Points on a hilly landscape, in no order, each with its height.
A ball rolls from a point to the lowest of its 2 nearest points, and stops where none of them is lower. Distance is the straight distance between rows; heights are no part of it.
J820 h=2.23: [175 116 170 161 182 183 109 171 145 167 154 116  98  99 101 137 142 126
  83 139  80]
J894 h=1.64: [121 118 160 162 152 106 127 104 139 184 119 113 151 132 108 116  95 169
 150  84 168]
J748 h=2.90: [141 104 146 146 148 105 144  98 114 166 124 110 177 150 131 114  31  94
 136 146 127]
J381 h=6.05: [153 114 131 127 102 138 144 166 143 135 120 138 109 100 147 113 185 185
 101 134 134]
J425 h=1.50: [124  83 152 123 114 125 152 132 144 186 108 119 121 129 137 144 141 138
 127 117 122]
J812 h=4.38: [120 162 100 117 133 156 102 135 147 139 148 118 180 162 116 145 160 188
 127  92 112]
J671 h=2.29: [125 113 163 150 134 104 166 101 134 170 103 128 103 122 145  94  41  73
 155 147 139]
J666 h=4.82: [ 88 109 160 122 109 166 115 116 184 214 131 111 139 126 142 133  95  80
 159 115 104]
J147 h=3.34: [119  73 114 152 161 136 138 147 131 146 125 135  86 114 125 188 110 116
 102 162 165]
J650 h=1.54: [139 171 105 119 128 110 121  88  63  56 141 142 136 128 112 118 120 182
 122 137 111]
J487 h=3.26: [174 134 166 108  59 110 146 124 162 151 102 137 114 138 150  86 135 116
 100 117 126]
J41 h=1.15: [117  80 170 111 106  81 131 106  93 123  87 132 105 135 137 165 120  63
 158 106 191]
J52 h=2.31: [156  96 163 131 176 127 166 144 139 119 133 130  55  81 130  82  83 126
  99 153 124]
J787 h=2.69: [120 174 100 115 109 125 193 127 124  60 141 162 126 129 105  90  48 137
  92 152  98]
J654 h=5.43: [138 117 100 110 126 136  88 122 108 172 129  96 133 141 180 139 188 124
 164  93 147]
J348 h=5.27: [179 113  81 138 134 104  75 133  73 141 102 113 148 132 137 177 187 150
 138 124 163]
J83 h=2.53: [145 126 122 105 158 146  92 126 100  96 147 135 140 143 141 111 148 102
 123  85 129]
J282 h=1.88: [115 181 158 117 120 104 188  99 134  92 136 147 123 146 124 103  56 155
 113 137 125]
J317 h=1.04: [ 99 184 108 125  76  90 172  66 116 110 138 113 127 129 109 114  82 174
 126 139 134]
J424 h=2.25: [109 169 115 157 129  89 132 123 119  96 122 160 200 151  56 148  93 138
  96 141 121]
J842 h=6.73: [117 147  56 137  81 119 144 162  94 112 126 109 116 126 154 169 189 133
 159 170 152]
J284 h=1.95: [121 149  88  81  77 168 120 103 136  83 181 143 144 167 109 163 115 130
  96 138 113]
J747 h=6.37: [114 170 102 123 155 151 133 135  94  44 142 173 122 129 136 108 169 107
 160 121  93]
J215 h=1.40: [108 134  72  94 101 128 140  73  99  92 166 123 145 141  97 186 114 138
 144 150 116]
J504 h=2.39: [147 171 159 162  85  80 161 158 164 139  71 125  98 120 128 116 153 147
 109 120 159]
J928 h=2.16: [116 131 181 124 141 124 111 118 116 153 150 130  85 134 120 103 108 172
 150  79 178]
J58 h=5.15: [168 141  86 151  97 117  83 168 112 168 114 136 145 142 137 131 161 129
 123 143 152]
J123 h=1.25: [ 96 137 141  92 106  84 128  56 113 131 129 112 180 175 127 138 104 122
 177 106 139]
J293 h=2.86: [149 118 178 167 156 154 155 164 157 142 144 116  29  78 127 122  97 108
 133 145 139]
J931 h=2.07: [121 108 156 121 147 155  91 150 149 121 126 117 141 148 120 159 139  98
 104  93 107]
J164 h=4.29: [178 151  92 161  59 124 125 203 149 133 106 147 113 112 118 115 118  97
  80 181 159]
J65 h=6.79: [ 91 168  54 147  75 130  87 133 107 108 145 120 132 114 115 162 170 100
 177 144 144]
J757 h=2.51: [132 136 105 163 187 104 110  87 110 153 108  91 194 128 153 105  58 123
 163 164 117]
J956 h=5.78: [183 141  76 153  78 160 113 179 149 164 132 141 143 142 166 118 153  90
 100 167  77]
J742 h=1.57: [ 95 120 105 100 156 103 123  63  78  93 132  78 166 119 169 139 124 116
 192 146 120]
J990 h=3.88: [170  79 184  98 122 109 130 160 157  95  97 119  52  78 118 148 145 131
  93 120 179]
J573 h=1.48: [115 181  77 130  84  96 149 133 132  82 138 162 173 139  58 171 131 108
 120 153 134]
J340 h=3.39: [105 118 150 122 157 152 168 116 143  94 153 155 115 134 135  89  89 113
 128 128  89]
J183 h=3.18: [133 107 210 135 200 121 120 117 124 114 119 127 112 107 107 115 139 146
 121  99 108]
J68 h=6.49: [117 161  99  85 103 144 178 119 106  48 126 160 103 120 149 108 191 155
 137 118  95]
J430 h=3.76: [121 157 184 170 208 109 121 122 132  84 105 119 138 121 128  83  92 125
 114  89 112]
J556 h=2.47: [154 135 141 206 188  98 135 147 121 168  94 125 104  99 115 111  96 125
 108 157 126]
J631 h=3.85: [ 81 156 171 161 184 126 153 125 142  74 140 146 103 119 101  87  66 146
 127 103 120]
J479 h=2.70: [135 134 192 159 199 142 118 159 146 139 136 104  77  83  82 139 165 136
 119 113 101]
J262 h=3.24: [152 140 140 114  88 125 131 109 131 163 102 128 132 145 165  89 105  52
 118 118 101]
J114 h=2.77: [155 120 147  89 149  99 121  99 102 105 106 139 159 162 112 120 153 178
  87 104 119]
J526 h=6.66: [130 143  42 119  74 145 154 146 103  82 171 152 118  98 131 137 168 163
 135 186 138]
J26 h=2.71: [139 152 155 123 181 144  76 124  78 104 160 131  95 132 121  97 129 149
 146  57 149]
J204 h=4.14: [ 68 154 112  86 152 172  85 134 150  91 168 140 178 147  98 122 131 184
 113  97 130]
J443 h=5.66: [151 121  32 127 122 165 109 164 125 162 126 127 168 133 164 150 154  98
 148 171  73]
J492 h=1.16: [113  92 151  82 162 143 124  69 104 114 133 118 160 120 182 119 102 119
 201 121 111]
J862 h=1.79: [100 107 177 108 131 103 137  64 157 148  87 128 187 156 113 134 126 157
 155 108 134]
J756 h=5.97: [176 124 153 145  90 159 118 167 171 147 120 142 103 139 151 100 209 141
 117 111 111]
J672 h=3.23: [ 97 151 210 172 134 147 152 148 183 150 160 111  52  84 112 127 120 123
 142 117 135]
J574 h=2.84: [176 128 183 132  50  94 137 167 164 121  95 122  88 118 151  98 121 154
 103 124 183]
J823 h=2.96: [102 119 113 111 155 144 137  96 119 129 176 122 137 128 140 110  66 141
 140 144 125]
J797 h=1.03: [130  75 168 151 159 108 138 109 148 188  97 122 159 118  99 153 114 163
 111 130 125]
J397 h=3.57: [ 80 159 183 153 132 137 116 144 192 137 149 114 100 124  77 141 142 152
 122  87 137]
J518 h=1.58: [165 128 162 145 143 144 118 162 135 131 130 148  99 127 106  90 134 119
  79 117  95]
J107 h=2.18: [144 129 100  99 155 129 135  88  84  96 143 109 143 138 125 122 161 182
 145 119 115]
J844 h=2.52: [103 106  91 105 146 122 169 113 116 130 106 122 142 140 151 152 165 154
 159 126 113]
J353 h=2.98: [125 107 155 138 157 100 129 120 155  84 121 153 178 148  56 167 106 165
  79 136 133]
J344 h=4.54: [ 87 135  87 103 153 165  83 118 149 139 144 114 202 162 144 134 135 134
 149 120  98]
J511 h=4.27: [134 123 180  90 101  92 124 131 120 105  75 133  97 130 144 120 173  87
 127  69 156]
J639 h=3.86: [ 62 146 148 129 138 149  95 129 196  98 154 129 155 151  82 151 147 158
  99  94 106]
J796 h=6.85: [ 71 172  76 137 112 124  75 126 103 136 148  92 130 160 162 158 151  63
 184 118 144]
J595 h=1.73: [140  69 121 118  72 152 154 144 141 166 118 114 122 138 169 167 132  43
 110 173 129]
J721 h=5.58: [144 111  59 120 110 165  92 131 120 192 171 104 168 141 164 151 153 140
 133 155 120]
J16 h=2.04: [117 121 106 134 205  96 146  88  86  98  95 104 168 112 164 136  73 138
 185 162 125]
J711 h=4.91: [128 114 156 150  81 167 110 135 156 208 138 111 115 131 159 111 140  85
 166 114 137]
J212 h=2.85: [128 135 100 121 129 119 140 127 113 140 107 117 133 139 166 130 117  90
 144 133 103]
J452 h=3.92: [173 150  67 162  82 127 166 184 111 136 145 162 135 101 116  98  81 119
  74 192 144]
J794 h=5.36: [148  97 104 134 139 104 115 135  88 159  99 126 101 113 160 144 190 137
 175 116 164]
J267 h=1.55: [159 102 176 123 124 135 144 120 118 149 127 135  74 110 132  68  68  88
 114 134 132]
J826 h=1.76: [134 126 170 181 143  78 150 149 143 167  84 108 110 114  98 137 115 153
  97 126 141]
J736 h=3.27: [120  80 157 111 150 119 125  92 149  99  89 136 184 155  86 172 158 175
  91 107 108]
J996 h=5.51: [134 151  62 118 129 152  39 135  82 165 170  93 139 122 159 137 165 126
 172 128 121]
J366 h=1.61: [ 92  81 194  98 175 129 109  88 144 133 115 119 157 121 128 120 116 129
 178 116 133]
J933 h=6.58: [150 135  70  95 112 137 159 127  85  36 136 148  81  91 139 123 184 140
 132 173 118]
J895 h=5.89: [160 138 114 167  74 150 121 154 177 180 115 136 153 148 156 114 187 139
  95 135  85]
J610 h=3.62: [161  89 152 140 165 130 127 175 124 122 120 126  47  90 101 164 149 118
  88 147 166]
J908 h=6.26: [ 98 123 103 110 188 169 129 139 120  75 136 151 139 133 133 108 187 155
 145 116  90]
J128 h=3.38: [130 187  79 147 104 118 161 164 115  92 134 178 152 106  76  86  84 114
 102 181 120]
J583 h=0.63: [ 86 174  93 109 104  88 131  61  92  65 135 112 136 133  81 144 126 177
 124 161 110]
J590 h=2.02: [ 98 189  51 133  75 128 133 151 152 119 141 167 187 137 101 133 130 123
 119 135 104]
J653 h=2.48: [113 140  84 122  99 143 124 114 120 142 188 136 130 162 121 148  78 153
  98 134 134]
J988 h=1.47: [135  71 116 103  92 108 134 119 108 140  94 115 107 137 173 182 145  47
 141 130 171]
J959 h=1.77: [112  82 108 131 116 173 123 160 157 156 135 134 111 133 139 161 154 101
 127 119 122]
J647 h=4.69: [ 71 118 145  98 147 155 100 108 178 194 154 101 195 146 143 126  99 123
 149 116 109]
J393 h=4.09: [168  79 210  64  90 117 116 126 137 124  95 133  74 107 113 134 168  95
 113  95 166]
J600 h=6.16: [120 108 125 126 162 135 168 165 136  87 122 158 103 117 129 127 167 158
 116 121 119]
J379 h=5.02: [163 123 122 165  74 130 121 168 145 194 128 121 104 115 162 104 134 116
 130 143 167]
J547 h=0.50: [156 157 166 111 125 140 134 149 131 124 149 142  81 131 151  48  99 108
 104 100 133]
J675 h=0.62: [105  94 146  97 126 114 106  89  94 133 135 112 138 155 136 153  89  95
 158 103 182]
J330 h=3.02: [130 103  95 175 182 130 120 156 115 154 130 127 125  97 118 143 109 107
 119 157 127]

Call two points neighbours if one is among the 2 nearest of the other. Go from one point of each pair to the other, from neighbour to neighbour, staying as low as possible. Name the highest point that can't be avoided.
J547 and J583 | J487
J583 and J573 | J736
J492 and J675 | J862
J492 and J547 | J748
J797 and J675 | J959

For each start below, name every point that the ball comes to, in order.
J526 | J933, J68, J747, J908, J600, J381, J756, J895, J956, J443, J721, J996, J654, J794, J348, J58, J379, J711, J666, J647, J344, J812, J204, J639, J397, J672, J293, J52, J267, J547
J164 | J452, J128, J787, J282, J317, J583
J393 | J990, J610, J147, J330, J556, J826, J797
J631 | J340, J823, J653, J284, J215, J583
J796 | J996, J654, J794, J348, J58, J379, J711, J666, J647, J344, J812, J204, J639, J397, J672, J293, J52, J267, J547
